Each row is a point on a landscape with many peaks, with its height.
A climber steps from a point to whichever of its 3 nearest points has the largest rise for the distance, and stops where none of them is higher. Distance is the straight distance between rows; heights are no part of it.
guk: 87; 112; 94; 115; 101; 108; 111; 89; 104; 130; 93; 98; 74; 98; 101; 132; 112; 98; 88; 97; 93; 96; 82  h=330
pagof: 89; 95; 74; 105; 85; 99; 109; 96; 95; 115; 76; 104; 108; 95; 99; 107; 99; 82; 81; 118; 100; 106; 92  h=190
nobi: 91; 105; 102; 94; 105; 88; 121; 82; 101; 120; 106; 102; 103; 93; 94; 114; 107; 99; 101; 80; 94; 108; 85  h=349
Nezi: 99; 130; 90; 128; 88; 91; 106; 109; 97; 108; 93; 68; 97; 123; 128; 100; 116; 107; 119; 97; 42; 97; 68  h=863
vofe: 118; 85; 132; 80; 117; 93; 114; 112; 102; 90; 132; 113; 64; 77; 97; 93; 95; 110; 112; 72; 153; 90; 110  h=726
fuvik: 79; 112; 86; 106; 84; 87; 121; 98; 89; 102; 107; 75; 100; 108; 115; 87; 120; 96; 118; 103; 51; 98; 78  h=849
luf: 99; 102; 104; 95; 101; 97; 97; 100; 109; 113; 92; 120; 105; 72; 90; 120; 89; 96; 72; 99; 130; 101; 108  h=369
Nateb: 109; 127; 80; 124; 81; 85; 108; 108; 99; 107; 87; 73; 103; 129; 132; 104; 113; 104; 109; 117; 41; 108; 77  h=866
pivim: 103; 92; 102; 77; 104; 104; 90; 116; 101; 98; 83; 111; 126; 86; 87; 102; 83; 90; 72; 114; 103; 120; 109  h=214
vonob: 123; 92; 113; 109; 103; 96; 83; 113; 97; 96; 96; 111; 99; 93; 107; 99; 86; 113; 94; 89; 135; 79; 103  h=515
rofoz: 109; 101; 111; 85; 107; 96; 87; 131; 110; 75; 88; 107; 132; 107; 97; 96; 79; 114; 89; 97; 100; 117; 96  h=554
vozo: 126; 126; 96; 148; 84; 102; 71; 103; 111; 103; 77; 86; 77; 131; 138; 129; 105; 106; 97; 116; 99; 98; 97  h=440
sirod: 71; 78; 90; 78; 103; 103; 113; 67; 87; 119; 106; 103; 106; 91; 66; 89; 122; 75; 106; 116; 96; 94; 118  h=698
Liru: 100; 92; 121; 73; 113; 103; 107; 103; 117; 111; 111; 117; 96; 65; 74; 106; 89; 102; 96; 89; 128; 107; 111  h=469
Pek: 96; 100; 113; 53; 126; 103; 132; 86; 110; 116; 124; 110; 103; 82; 80; 93; 99; 107; 124; 77; 95; 126; 104  h=507
vom: 64; 93; 86; 88; 103; 102; 127; 60; 85; 122; 106; 93; 95; 88; 78; 91; 131; 86; 115; 103; 78; 98; 103  h=790
gigek: 85; 122; 98; 106; 104; 79; 131; 102; 89; 103; 110; 80; 96; 100; 120; 81; 97; 119; 122; 77; 40; 90; 64  h=802
befo: 53; 112; 95; 98; 101; 96; 130; 69; 87; 103; 121; 81; 87; 89; 99; 84; 128; 102; 122; 93; 57; 93; 75  h=844
vako: 94; 75; 117; 58; 115; 107; 113; 96; 93; 79; 104; 95; 125; 116; 66; 81; 103; 80; 116; 108; 74; 112; 112  h=835
Telik: 115; 86; 128; 86; 115; 102; 110; 113; 111; 99; 122; 107; 88; 84; 99; 100; 83; 109; 105; 71; 137; 101; 106  h=676
dakel: 109; 84; 131; 78; 124; 110; 103; 94; 124; 113; 124; 121; 83; 51; 75; 111; 88; 101; 105; 81; 160; 108; 127  h=595
zifa: 65; 71; 95; 74; 109; 107; 96; 51; 84; 109; 107; 92; 111; 89; 80; 66; 125; 89; 122; 108; 73; 86; 111  h=753
mimuv: 88; 93; 90; 72; 104; 90; 118; 109; 92; 85; 92; 86; 129; 124; 92; 68; 99; 96; 114; 96; 62; 112; 104  h=875
zozo: 57; 92; 85; 99; 98; 123; 108; 38; 83; 116; 122; 94; 96; 93; 75; 81; 130; 91; 113; 115; 72; 82; 105  h=746
gev: 113; 114; 90; 122; 84; 100; 88; 103; 111; 112; 82; 89; 91; 117; 122; 113; 103; 103; 88; 104; 92; 103; 75  h=101
romon: 122; 102; 110; 104; 109; 96; 64; 131; 102; 78; 100; 116; 118; 102; 114; 96; 70; 128; 87; 87; 120; 94; 102  h=338
fuze: 107; 89; 120; 80; 112; 120; 70; 132; 106; 73; 95; 129; 122; 78; 84; 110; 80; 97; 55; 117; 122; 115; 124  h=503
Gude: 104; 112; 90; 137; 89; 115; 77; 103; 103; 106; 85; 92; 65; 118; 126; 129; 104; 106; 88; 102; 117; 88; 94  h=570
vulef: 128; 92; 145; 71; 120; 112; 98; 119; 118; 74; 121; 108; 97; 67; 69; 112; 82; 86; 95; 114; 114; 139; 109  h=322
nafa: 76; 133; 99; 126; 104; 110; 116; 109; 103; 112; 113; 70; 62; 113; 127; 118; 119; 111; 120; 97; 53; 100; 65  h=861
Potib: 129; 102; 92; 111; 95; 92; 63; 122; 90; 67; 101; 111; 107; 105; 114; 91; 79; 121; 97; 85; 127; 85; 112  h=633
ladob: 62; 107; 82; 103; 90; 102; 126; 67; 91; 126; 101; 101; 89; 90; 80; 112; 129; 87; 95; 106; 86; 101; 98  h=696
fonal: 91; 91; 102; 77; 108; 126; 82; 119; 110; 105; 85; 145; 119; 58; 76; 110; 76; 76; 59; 119; 133; 110; 128  h=320
lafu: 133; 117; 91; 140; 84; 87; 64; 112; 101; 93; 92; 98; 112; 125; 129; 104; 92; 117; 102; 94; 113; 92; 98  h=541
tesi: 96; 81; 106; 69; 108; 106; 104; 96; 88; 77; 102; 87; 138; 131; 81; 67; 103; 80; 113; 114; 66; 106; 114  h=853
degez: 130; 89; 145; 79; 125; 124; 80; 123; 117; 68; 135; 117; 84; 57; 74; 111; 88; 98; 94; 101; 140; 135; 119  h=408
Pif: 102; 119; 95; 139; 105; 111; 99; 103; 106; 102; 107; 82; 46; 133; 122; 129; 104; 109; 121; 80; 100; 83; 77  h=605
Segar: 95; 114; 93; 105; 100; 76; 118; 109; 95; 97; 91; 81; 122; 115; 114; 80; 97; 105; 104; 89; 58; 101; 84  h=832
ros: 77; 105; 99; 80; 110; 90; 133; 84; 94; 111; 118; 93; 103; 90; 88; 92; 113; 100; 121; 89; 78; 105; 87  h=803
kur: 90; 92; 105; 48; 122; 111; 121; 68; 90; 93; 133; 91; 104; 89; 68; 70; 118; 99; 147; 96; 79; 111; 116  h=774
ven: 120; 97; 145; 72; 129; 118; 98; 119; 123; 90; 132; 115; 85; 70; 90; 102; 82; 97; 104; 87; 139; 124; 110  h=494
Parir: 121; 100; 99; 118; 96; 100; 52; 115; 101; 96; 87; 124; 120; 89; 112; 114; 80; 121; 62; 104; 131; 100; 110  h=768
Dilo: 117; 128; 94; 139; 80; 81; 83; 110; 104; 105; 79; 93; 115; 133; 122; 111; 90; 115; 106; 107; 86; 106; 83  h=817
Suso: 98; 102; 121; 79; 115; 90; 113; 97; 108; 115; 117; 117; 103; 69; 84; 108; 93; 104; 103; 76; 132; 101; 100  h=495
fim: 133; 121; 84; 146; 81; 89; 53; 95; 92; 78; 88; 91; 89; 126; 134; 120; 97; 119; 97; 108; 122; 87; 108  h=390
binun: 98; 106; 102; 127; 100; 100; 109; 90; 97; 128; 102; 93; 69; 107; 109; 133; 110; 110; 94; 80; 103; 93; 73  h=351
fur: 93; 89; 82; 98; 76; 99; 100; 96; 89; 86; 76; 86; 127; 132; 108; 61; 118; 88; 92; 127; 65; 101; 103  h=684
Nime: 91; 100; 116; 49; 128; 101; 126; 98; 113; 103; 119; 98; 102; 87; 63; 97; 96; 94; 125; 94; 98; 129; 113  h=502
nidol: 91; 100; 81; 102; 80; 102; 104; 100; 96; 107; 68; 117; 118; 98; 96; 104; 96; 83; 66; 127; 98; 111; 100  h=149
Mim: 84; 67; 110; 62; 115; 111; 101; 79; 89; 88; 106; 95; 127; 113; 75; 70; 109; 69; 105; 123; 79; 102; 123  h=831
Pob: 118; 113; 94; 110; 97; 83; 95; 113; 106; 105; 85; 98; 112; 116; 123; 99; 93; 114; 105; 95; 94; 94; 82  h=660
zipas: 74; 72; 91; 75; 107; 112; 113; 69; 101; 112; 97; 117; 118; 92; 61; 87; 107; 62; 100; 127; 109; 100; 129  h=553
zuku: 122; 80; 113; 95; 107; 97; 86; 121; 102; 81; 120; 114; 88; 84; 105; 94; 90; 114; 90; 76; 155; 78; 111  h=725
Vam: 99; 93; 119; 51; 121; 101; 122; 93; 119; 107; 110; 104; 100; 71; 68; 98; 99; 93; 116; 97; 114; 131; 112  h=556
gunos: 133; 111; 76; 125; 86; 77; 63; 128; 84; 55; 110; 104; 92; 108; 117; 85; 82; 126; 105; 92; 130; 82; 121  h=807
Nuz: 51; 97; 94; 109; 95; 119; 117; 44; 83; 110; 128; 81; 81; 97; 93; 90; 142; 95; 117; 120; 69; 76; 88  h=781
Lovum: 113; 108; 103; 105; 111; 80; 120; 110; 98; 114; 104; 100; 102; 114; 113; 89; 84; 114; 118; 72; 78; 94; 77  h=118
ketu: 88; 70; 82; 104; 83; 114; 110; 81; 94; 106; 73; 112; 122; 118; 97; 76; 114; 65; 86; 138; 89; 94; 113  h=791
gife: 123; 104; 87; 133; 87; 85; 101; 108; 95; 82; 112; 99; 56; 116; 118; 104; 92; 111; 125; 75; 132; 64; 87  h=870
derug: 98; 116; 105; 121; 109; 92; 120; 88; 98; 118; 119; 88; 82; 104; 117; 106; 102; 113; 117; 71; 75; 89; 65  h=724
bivig: 89; 82; 85; 82; 87; 107; 105; 96; 91; 86; 77; 109; 137; 118; 88; 82; 103; 79; 87; 122; 89; 99; 119  h=654
tavep: 90; 79; 106; 55; 105; 114; 101; 102; 98; 73; 91; 104; 132; 109; 67; 87; 97; 70; 93; 129; 93; 119; 121  h=674
zuzom: 119; 110; 82; 137; 78; 110; 69; 95; 102; 101; 86; 101; 85; 105; 122; 125; 97; 103; 84; 108; 125; 92; 94  h=716
pozof: 60; 103; 94; 113; 79; 116; 114; 67; 89; 99; 109; 74; 85; 109; 103; 92; 134; 94; 109; 123; 54; 92; 87  h=804
nal: 78; 80; 108; 60; 113; 114; 114; 72; 89; 97; 117; 95; 122; 95; 68; 68; 120; 94; 127; 108; 83; 100; 128  h=797
Giko: 123; 114; 87; 129; 82; 93; 68; 107; 105; 94; 82; 112; 115; 104; 125; 117; 78; 107; 65; 112; 116; 98; 103  h=680
pimo: 112; 100; 109; 125; 103; 87; 116; 95; 92; 104; 118; 107; 64; 112; 117; 103; 87; 116; 115; 61; 116; 75; 83  h=775
Zigub: 100; 93; 121; 61; 123; 106; 103; 112; 108; 87; 94; 114; 113; 79; 66; 101; 87; 80; 92; 108; 117; 125; 112  h=516
Bevo: 87; 64; 106; 81; 109; 130; 88; 61; 87; 116; 102; 103; 131; 107; 89; 67; 104; 66; 108; 124; 76; 88; 130  h=756
sud: 128; 118; 97; 135; 94; 79; 74; 115; 95; 82; 102; 90; 97; 131; 128; 95; 73; 127; 129; 85; 101; 78; 92  h=754
nesiv: 75; 88; 72; 97; 93; 96; 119; 82; 89; 111; 90; 89; 104; 104; 96; 96; 120; 83; 85; 118; 72; 96; 91  h=649
zagar: 124; 91; 127; 82; 115; 111; 74; 135; 116; 77; 96; 107; 117; 103; 94; 103; 71; 114; 75; 94; 118; 108; 107  h=58
sulu: 120; 114; 96; 133; 97; 90; 92; 103; 95; 108; 92; 88; 98; 128; 125; 107; 93; 111; 112; 81; 96; 90; 78  h=742
Nefu: 131; 92; 73; 128; 89; 96; 46; 118; 85; 69; 107; 109; 103; 93; 117; 98; 89; 122; 70; 100; 135; 86; 124  h=545
rut: 122; 120; 99; 132; 98; 83; 98; 109; 100; 103; 99; 80; 92; 117; 133; 104; 84; 123; 130; 83; 79; 98; 76  h=816
Ledi: 81; 88; 92; 88; 95; 97; 107; 97; 101; 112; 80; 115; 122; 91; 74; 100; 102; 72; 77; 122; 105; 101; 112  h=115
fatof: 73; 120; 96; 121; 101; 114; 120; 95; 101; 120; 109; 76; 71; 108; 112; 124; 122; 103; 108; 96; 66; 111; 72  h=822
mipu: 95; 100; 108; 95; 112; 98; 122; 91; 100; 130; 96; 103; 96; 84; 91; 106; 91; 94; 91; 80; 110; 106; 87  h=354
Fiv: 57; 132; 88; 117; 101; 116; 116; 97; 102; 100; 108; 71; 61; 112; 117; 117; 133; 103; 107; 115; 45; 99; 75  h=873
Lused: 124; 104; 94; 124; 98; 87; 85; 109; 92; 88; 102; 92; 85; 119; 118; 105; 91; 114; 114; 82; 120; 76; 88  h=805
Sagu: 86; 114; 85; 110; 87; 98; 109; 99; 104; 117; 82; 86; 103; 112; 111; 116; 113; 92; 93; 114; 78; 107; 76  h=442
Gim: 78; 85; 78; 103; 81; 102; 110; 85; 90; 103; 79; 99; 114; 113; 105; 87; 118; 73; 88; 127; 76; 98; 100  h=735
raz: 99; 127; 102; 137; 100; 116; 100; 103; 109; 116; 105; 81; 57; 131; 134; 129; 109; 112; 111; 91; 79; 88; 72  h=537
sidob: 99; 92; 128; 89; 113; 88; 120; 95; 105; 110; 122; 106; 72; 88; 97; 106; 94; 114; 115; 63; 120; 94; 89  h=737
zotir: 115; 89; 122; 93; 107; 91; 97; 118; 101; 86; 119; 108; 81; 87; 105; 97; 92; 115; 98; 74; 147; 85; 107  h=758
rap: 119; 134; 84; 137; 79; 75; 87; 110; 107; 101; 80; 82; 120; 129; 136; 96; 104; 113; 124; 113; 57; 115; 90  h=871
zet: 97; 80; 110; 57; 115; 108; 114; 100; 108; 99; 102; 105; 108; 87; 57; 100; 103; 81; 105; 118; 101; 128; 119  h=629
Bem: 73; 75; 99; 68; 110; 134; 99; 48; 92; 120; 126; 104; 107; 72; 72; 69; 129; 100; 138; 111; 85; 80; 116  h=710
Bir: 94; 97; 94; 86; 95; 85; 109; 106; 102; 103; 88; 98; 126; 110; 98; 84; 98; 92; 100; 104; 86; 110; 96  h=624
vus: 95; 89; 109; 98; 109; 101; 93; 96; 113; 133; 102; 119; 93; 61; 81; 127; 91; 85; 79; 95; 143; 96; 104  h=336
Zetof: 76; 102; 75; 111; 78; 100; 114; 82; 85; 100; 91; 83; 96; 119; 116; 93; 131; 91; 96; 126; 50; 93; 82  h=801
tipa: 87; 122; 76; 121; 79; 111; 108; 94; 105; 105; 86; 76; 87; 119; 127; 114; 132; 99; 97; 121; 60; 103; 82  h=887
zapiv: 112; 94; 141; 60; 124; 106; 110; 115; 117; 85; 109; 109; 105; 81; 75; 108; 82; 94; 104; 100; 119; 138; 103  h=248
tofaf: 118; 101; 86; 127; 91; 114; 66; 107; 96; 101; 92; 109; 84; 86; 111; 125; 97; 102; 71; 109; 141; 86; 106  h=798
lodep: 80; 69; 102; 73; 107; 121; 95; 68; 90; 106; 106; 102; 117; 97; 68; 70; 116; 74; 120; 116; 80; 97; 125  h=794
Ropi: 87; 85; 82; 83; 88; 111; 103; 103; 90; 99; 68; 124; 131; 98; 80; 91; 96; 67; 67; 131; 111; 108; 128  h=89
Laneg: 130; 108; 82; 129; 91; 73; 51; 121; 92; 50; 114; 106; 100; 110; 111; 80; 80; 128; 108; 93; 131; 87; 129  h=840
Gufun: 85; 89; 87; 84; 91; 102; 115; 98; 90; 97; 84; 97; 133; 111; 97; 78; 110; 83; 90; 113; 77; 100; 103  h=687
Ribim: 86; 106; 82; 113; 81; 90; 111; 100; 97; 110; 72; 92; 114; 108; 116; 91; 115; 95; 87; 117; 75; 106; 87  h=752
zik: 114; 114; 99; 94; 94; 86; 88; 124; 107; 87; 75; 97; 134; 132; 107; 86; 83; 114; 98; 88; 75; 114; 92  h=843
Mog: 102; 111; 77; 117; 77; 88; 105; 103; 103; 100; 79; 91; 119; 127; 120; 92; 116; 95; 95; 121; 61; 105; 89  h=867
Fupi: 84; 122; 105; 115; 106; 86; 131; 97; 91; 118; 119; 83; 80; 99; 118; 94; 101; 113; 127; 69; 58; 88; 62  h=759
med: 128; 102; 79; 120; 93; 72; 92; 120; 88; 59; 115; 104; 70; 106; 115; 88; 84; 129; 109; 82; 144; 69; 108  h=799
tilo: 114; 122; 81; 124; 80; 95; 85; 99; 102; 103; 62; 100; 112; 110; 128; 113; 102; 91; 79; 131; 92; 115; 97  h=589
tirup: 90; 101; 97; 82; 101; 99; 108; 114; 104; 111; 85; 110; 117; 89; 91; 103; 90; 94; 83; 101; 107; 110; 102  h=259
Vila: 106; 93; 108; 117; 101; 98; 104; 93; 102; 122; 115; 108; 65; 85; 95; 130; 99; 109; 90; 77; 144; 77; 94  h=478
vazu: 122; 129; 93; 123; 92; 69; 101; 121; 102; 102; 89; 88; 112; 127; 123; 86; 85; 121; 122; 95; 64; 99; 83  h=828
godul: 96; 79; 104; 63; 113; 111; 105; 98; 103; 82; 94; 115; 120; 98; 61; 96; 105; 68; 98; 130; 101; 119; 125  h=773
Zadom: 125; 90; 129; 84; 113; 110; 93; 132; 104; 73; 119; 115; 81; 83; 95; 92; 80; 109; 86; 83; 151; 97; 122  h=575
Zev: 93; 92; 113; 78; 106; 93; 108; 102; 105; 115; 97; 115; 114; 82; 81; 110; 100; 87; 86; 97; 125; 106; 101  h=426
raf: 128; 77; 136; 84; 125; 115; 71; 133; 117; 67; 131; 113; 100; 70; 85; 104; 80; 105; 81; 102; 129; 119; 112  h=358
nef: 95; 103; 97; 117; 90; 105; 100; 91; 99; 120; 79; 99; 95; 91; 111; 126; 98; 88; 83; 106; 111; 102; 85  h=272
sok: 65; 84; 84; 98; 86; 110; 115; 53; 81; 111; 103; 85; 95; 105; 96; 83; 127; 78; 100; 124; 76; 90; 102  h=699
fivef: 122; 94; 111; 108; 105; 93; 97; 118; 98; 101; 107; 106; 91; 102; 118; 96; 82; 116; 101; 68; 135; 83; 89  h=697
gele: 105; 97; 118; 80; 112; 93; 105; 117; 104; 98; 93; 104; 122; 100; 102; 93; 82; 102; 97; 83; 94; 120; 102  h=403
bemo: 78; 100; 96; 75; 109; 84; 125; 100; 88; 103; 114; 87; 110; 105; 102; 77; 105; 102; 117; 85; 71; 105; 91  h=769
Falup: 78; 91; 89; 88; 90; 92; 118; 88; 92; 115; 90; 96; 108; 99; 84; 91; 105; 87; 100; 106; 83; 100; 102  h=622
Rezo: 129; 110; 87; 135; 84; 97; 48; 108; 92; 79; 94; 104; 105; 110; 133; 116; 88; 119; 76; 111; 130; 91; 120  h=598
puz: 85; 64; 99; 84; 90; 116; 95; 83; 81; 95; 87; 97; 136; 123; 102; 58; 115; 73; 92; 121; 71; 95; 112  h=677
bigov: 110; 85; 114; 91; 114; 112; 72; 122; 109; 93; 100; 123; 108; 73; 92; 107; 75; 103; 75; 91; 142; 98; 118  h=647
Difog: 121; 131; 74; 134; 75; 99; 95; 98; 115; 85; 72; 80; 102; 135; 139; 108; 125; 105; 102; 143; 42; 125; 108  h=878
zim: 93; 116; 75; 125; 73; 104; 121; 88; 102; 105; 83; 81; 97; 124; 120; 103; 137; 82; 85; 134; 60; 114; 95  h=811
nokeb: 126; 89; 97; 110; 96; 82; 110; 116; 94; 76; 117; 107; 63; 95; 102; 99; 96; 117; 105; 75; 153; 70; 108  h=796
dabig: 113; 110; 104; 125; 99; 88; 114; 102; 98; 109; 105; 88; 78; 120; 129; 112; 90; 107; 115; 76; 101; 79; 78  h=708
gabi: 75; 81; 83; 62; 113; 115; 112; 54; 98; 118; 118; 113; 106; 88; 50; 85; 121; 97; 129; 115; 93; 94; 127  h=599
pituz: 129; 112; 84; 147; 86; 86; 71; 106; 96; 84; 93; 90; 80; 131; 123; 104; 91; 119; 123; 96; 118; 77; 94  h=736
gud: 99; 88; 114; 101; 111; 100; 106; 97; 108; 119; 107; 113; 82; 80; 88; 123; 95; 104; 94; 77; 133; 91; 97  h=594
monak: 101; 116; 92; 129; 97; 99; 102; 106; 104; 121; 97; 80; 75; 119; 124; 116; 101; 105; 113; 92; 78; 98; 67  h=484
zogi: 115; 122; 71; 123; 69; 88; 97; 96; 106; 98; 66; 89; 120; 131; 127; 103; 115; 98; 93; 132; 62; 114; 91  h=888
mupas: 114; 92; 95; 116; 98; 86; 121; 104; 82; 81; 126; 96; 47; 118; 114; 110; 91; 112; 127; 70; 126; 69; 81  h=833
gug: 108; 99; 94; 105; 91; 104; 83; 117; 101; 111; 74; 121; 119; 85; 100; 107; 87; 96; 68; 109; 129; 100; 103  h=324
zubol: 78; 82; 110; 64; 106; 101; 120; 88; 91; 94; 103; 85; 122; 106; 80; 66; 113; 90; 110; 101; 76; 104; 105  h=818
zazog: 109; 97; 134; 69; 121; 108; 99; 124; 113; 81; 105; 105; 120; 90; 83; 100; 80; 98; 93; 98; 107; 121; 102  h=27
luk: 103; 95; 124; 89; 112; 95; 105; 114; 108; 111; 105; 110; 98; 79; 90; 99; 91; 106; 98; 73; 133; 97; 104  h=544
rok: 126; 111; 67; 143; 75; 88; 53; 105; 88; 62; 103; 89; 80; 104; 123; 116; 102; 115; 91; 109; 139; 81; 122  h=800
fozi: 113; 87; 131; 76; 118; 114; 89; 123; 117; 100; 115; 113; 111; 56; 72; 113; 85; 84; 74; 111; 141; 123; 120  h=549
derep: 110; 106; 82; 131; 97; 102; 99; 112; 95; 83; 112; 88; 35; 122; 114; 124; 105; 112; 121; 77; 125; 76; 93  h=903
menur: 108; 104; 88; 93; 90; 79; 107; 121; 98; 92; 81; 82; 144; 134; 106; 71; 92; 107; 115; 102; 56; 107; 92  h=852
Nar: 104; 81; 122; 55; 118; 106; 108; 111; 107; 73; 98; 107; 121; 102; 66; 95; 95; 82; 101; 112; 91; 134; 114  h=625
tufeb: 98; 104; 104; 127; 98; 116; 100; 88; 104; 119; 108; 102; 63; 100; 103; 136; 108; 102; 95; 78; 124; 87; 82  h=383
Tef: 96; 115; 89; 111; 98; 85; 111; 100; 100; 115; 83; 92; 107; 113; 107; 106; 104; 102; 98; 97; 82; 102; 72  h=564
kud: 123; 89; 137; 63; 123; 118; 103; 107; 126; 105; 128; 115; 82; 47; 67; 110; 89; 93; 103; 100; 137; 135; 123  h=587
veli: 113; 123; 80; 128; 77; 81; 95; 103; 104; 94; 77; 82; 132; 132; 130; 85; 116; 109; 111; 126; 44; 117; 98  h=876
tuga: 87; 99; 118; 77; 111; 88; 120; 98; 107; 124; 106; 105; 102; 84; 87; 100; 99; 97; 106; 79; 110; 113; 97  h=429
Feg: 126; 130; 91; 141; 82; 78; 67; 107; 103; 88; 80; 98; 127; 129; 126; 95; 83; 125; 117; 101; 83; 101; 103  h=776
rimu: 63; 121; 94; 112; 92; 93; 123; 89; 88; 100; 117; 77; 86; 105; 122; 102; 120; 107; 111; 94; 40; 91; 64  h=854
mivu: 125; 100; 78; 135; 86; 114; 58; 112; 98; 99; 91; 119; 106; 84; 118; 125; 84; 109; 65; 109; 135; 91; 113  h=825
Sato: 79; 89; 89; 61; 117; 109; 127; 63; 102; 126; 119; 109; 97; 71; 53; 84; 122; 101; 125; 106; 107; 109; 121  h=637
Tane: 93; 91; 108; 74; 108; 110; 95; 108; 111; 112; 84; 122; 114; 67; 79; 109; 90; 81; 72; 109; 127; 109; 117  h=370
bolo: 50; 140; 98; 120; 98; 117; 118; 100; 97; 97; 114; 64; 59; 113; 128; 104; 123; 105; 113; 108; 37; 96; 64  h=868
rimug: 114; 95; 105; 123; 97; 102; 100; 100; 91; 94; 105; 102; 55; 104; 114; 122; 93; 118; 101; 76; 145; 72; 93  h=382
Suf: 111; 84; 120; 80; 123; 129; 65; 136; 111; 79; 117; 125; 105; 60; 80; 109; 81; 90; 57; 109; 138; 112; 127  h=578
Nipog: 108; 90; 104; 108; 97; 111; 83; 110; 106; 111; 96; 112; 92; 72; 106; 120; 88; 105; 69; 91; 143; 83; 107  h=734
Lafep: 67; 93; 92; 87; 107; 95; 129; 62; 102; 126; 112; 108; 89; 81; 63; 104; 121; 91; 114; 102; 106; 103; 103  h=711
meba: 110; 114; 92; 111; 88; 85; 93; 117; 104; 98; 80; 103; 130; 119; 113; 90; 90; 111; 98; 100; 83; 107; 88  h=813
Neza: 73; 97; 90; 94; 90; 93; 123; 78; 92; 115; 103; 90; 106; 97; 89; 100; 114; 90; 100; 99; 81; 96; 85  h=709
ripup: 77; 99; 92; 92; 107; 103; 122; 75; 111; 135; 96; 115; 93; 62; 58; 117; 99; 83; 92; 105; 119; 101; 112  h=646
bizun: 98; 97; 118; 79; 120; 84; 136; 88; 108; 121; 130; 102; 94; 89; 102; 87; 94; 109; 129; 61; 99; 104; 89  h=806
vevur: 104; 80; 118; 93; 109; 103; 92; 103; 104; 110; 108; 120; 84; 66; 90; 112; 95; 104; 77; 76; 140; 95; 115  h=661
durod: 96; 88; 112; 99; 105; 106; 106; 78; 97; 128; 122; 114; 66; 64; 90; 130; 95; 101; 85; 81; 148; 88; 103  h=177
Vumat: 126; 89; 130; 85; 117; 101; 85; 130; 111; 83; 105; 108; 106; 92; 109; 96; 74; 111; 98; 87; 124; 98; 103  h=827
zifu: 68; 72; 98; 94; 96; 126; 90; 47; 79; 125; 107; 104; 116; 97; 91; 66; 122; 73; 110; 125; 71; 77; 123  h=733
naf: 117; 114; 99; 109; 95; 87; 76; 125; 106; 92; 78; 109; 134; 118; 113; 101; 84; 120; 88; 104; 99; 112; 99  h=692
dilot: 121; 98; 109; 97; 102; 108; 62; 128; 106; 76; 91; 114; 128; 96; 111; 99; 78; 115; 67; 99; 123; 102; 119  h=902
Mep: 107; 95; 132; 64; 117; 96; 115; 105; 112; 103; 108; 107; 110; 84; 80; 93; 87; 102; 117; 79; 109; 112; 100  h=209
kuzil: 107; 99; 107; 93; 103; 82; 112; 107; 100; 108; 94; 103; 108; 104; 109; 99; 92; 103; 104; 75; 99; 103; 87  h=207
Kepir: 76; 94; 102; 76; 104; 93; 116; 86; 98; 126; 95; 107; 109; 83; 77; 92; 105; 85; 99; 98; 107; 105; 106  h=518
tedut: 102; 82; 114; 47; 127; 114; 122; 88; 100; 83; 116; 94; 111; 91; 60; 85; 110; 88; 130; 115; 86; 130; 112  h=432
befuz: 105; 90; 119; 67; 116; 113; 86; 118; 104; 74; 95; 117; 129; 88; 73; 106; 77; 87; 76; 120; 106; 121; 115  h=352
Peta: 122; 125; 91; 137; 78; 92; 64; 99; 106; 93; 79; 100; 111; 118; 133; 109; 92; 107; 88; 116; 108; 105; 105  h=517
Voro: 71; 130; 90; 115; 90; 125; 112; 109; 113; 95; 95; 65; 66; 121; 134; 101; 134; 110; 105; 125; 35; 99; 80  h=862
Dap: 110; 112; 97; 138; 95; 104; 88; 104; 100; 106; 97; 92; 79; 120; 125; 116; 97; 113; 114; 84; 110; 81; 82  h=788
sutin: 90; 119; 99; 135; 113; 127; 102; 109; 102; 104; 109; 82; 30; 140; 122; 133; 119; 116; 116; 86; 110; 85; 89  h=562
Guga: 91; 96; 88; 79; 86; 93; 101; 111; 95; 80; 69; 99; 141; 123; 99; 78; 95; 94; 88; 110; 81; 112; 104  h=627
Gedol: 125; 104; 96; 124; 92; 92; 85; 110; 97; 105; 90; 105; 95; 104; 116; 114; 89; 110; 90; 89; 123; 84; 95  h=438
bopu: 85; 90; 113; 66; 110; 106; 116; 89; 110; 111; 98; 112; 113; 75; 49; 107; 97; 77; 107; 115; 116; 110; 129  h=566
Kolam: 92; 93; 100; 83; 107; 108; 99; 108; 110; 116; 95; 135; 110; 54; 61; 118; 88; 70; 74; 112; 130; 107; 126  h=350
Pila: 127; 104; 100; 126; 89; 84; 92; 113; 95; 83; 103; 98; 84; 116; 123; 88; 83; 119; 129; 73; 119; 83; 89  h=767
tomu: 124; 91; 100; 99; 104; 102; 60; 144; 92; 63; 115; 118; 101; 91; 105; 90; 85; 126; 78; 93; 134; 85; 130  h=410
bibad: 123; 102; 73; 145; 87; 100; 75; 105; 89; 74; 104; 98; 61; 120; 114; 120; 104; 109; 96; 101; 136; 71; 103  h=678
kobup: 81; 128; 86; 121; 83; 98; 118; 101; 94; 103; 102; 72; 83; 118; 118; 103; 122; 110; 109; 106; 36; 104; 64  h=859
nutuf: 84; 93; 96; 84; 96; 95; 109; 110; 98; 99; 77; 100; 129; 111; 89; 87; 98; 93; 89; 110; 88; 114; 112  h=645
Rir: 85; 77; 81; 106; 80; 116; 97; 77; 94; 97; 76; 95; 127; 126; 114; 73; 123; 77; 81; 138; 70; 95; 112  h=740
Suto: 109; 83; 141; 76; 123; 109; 98; 101; 117; 101; 132; 110; 77; 64; 89; 97; 89; 102; 113; 70; 148; 106; 122  h=609
tumo: 56; 100; 92; 80; 112; 99; 123; 62; 80; 107; 124; 91; 92; 81; 82; 80; 123; 104; 124; 93; 76; 95; 89  h=830
Zego: 99; 122; 93; 113; 95; 79; 123; 106; 87; 103; 106; 79; 107; 121; 121; 82; 102; 113; 126; 85; 45; 92; 70  h=846
Zon: 98; 96; 117; 93; 116; 100; 114; 82; 111; 127; 109; 119; 85; 61; 81; 119; 95; 96; 103; 79; 130; 99; 103  h=542
kog: 119; 131; 87; 146; 69; 95; 73; 98; 109; 99; 71; 89; 108; 125; 137; 119; 100; 108; 94; 120; 85; 116; 95  h=729

For each start below, name the point where the climber stops.
kur => mimuv
sulu => zogi
durod => mivu
gele => mimuv
fuvik => zogi
Bem => mimuv
guk => mivu
fonal => mivu
gigek => zogi
Zon => mivu
zifa => mimuv
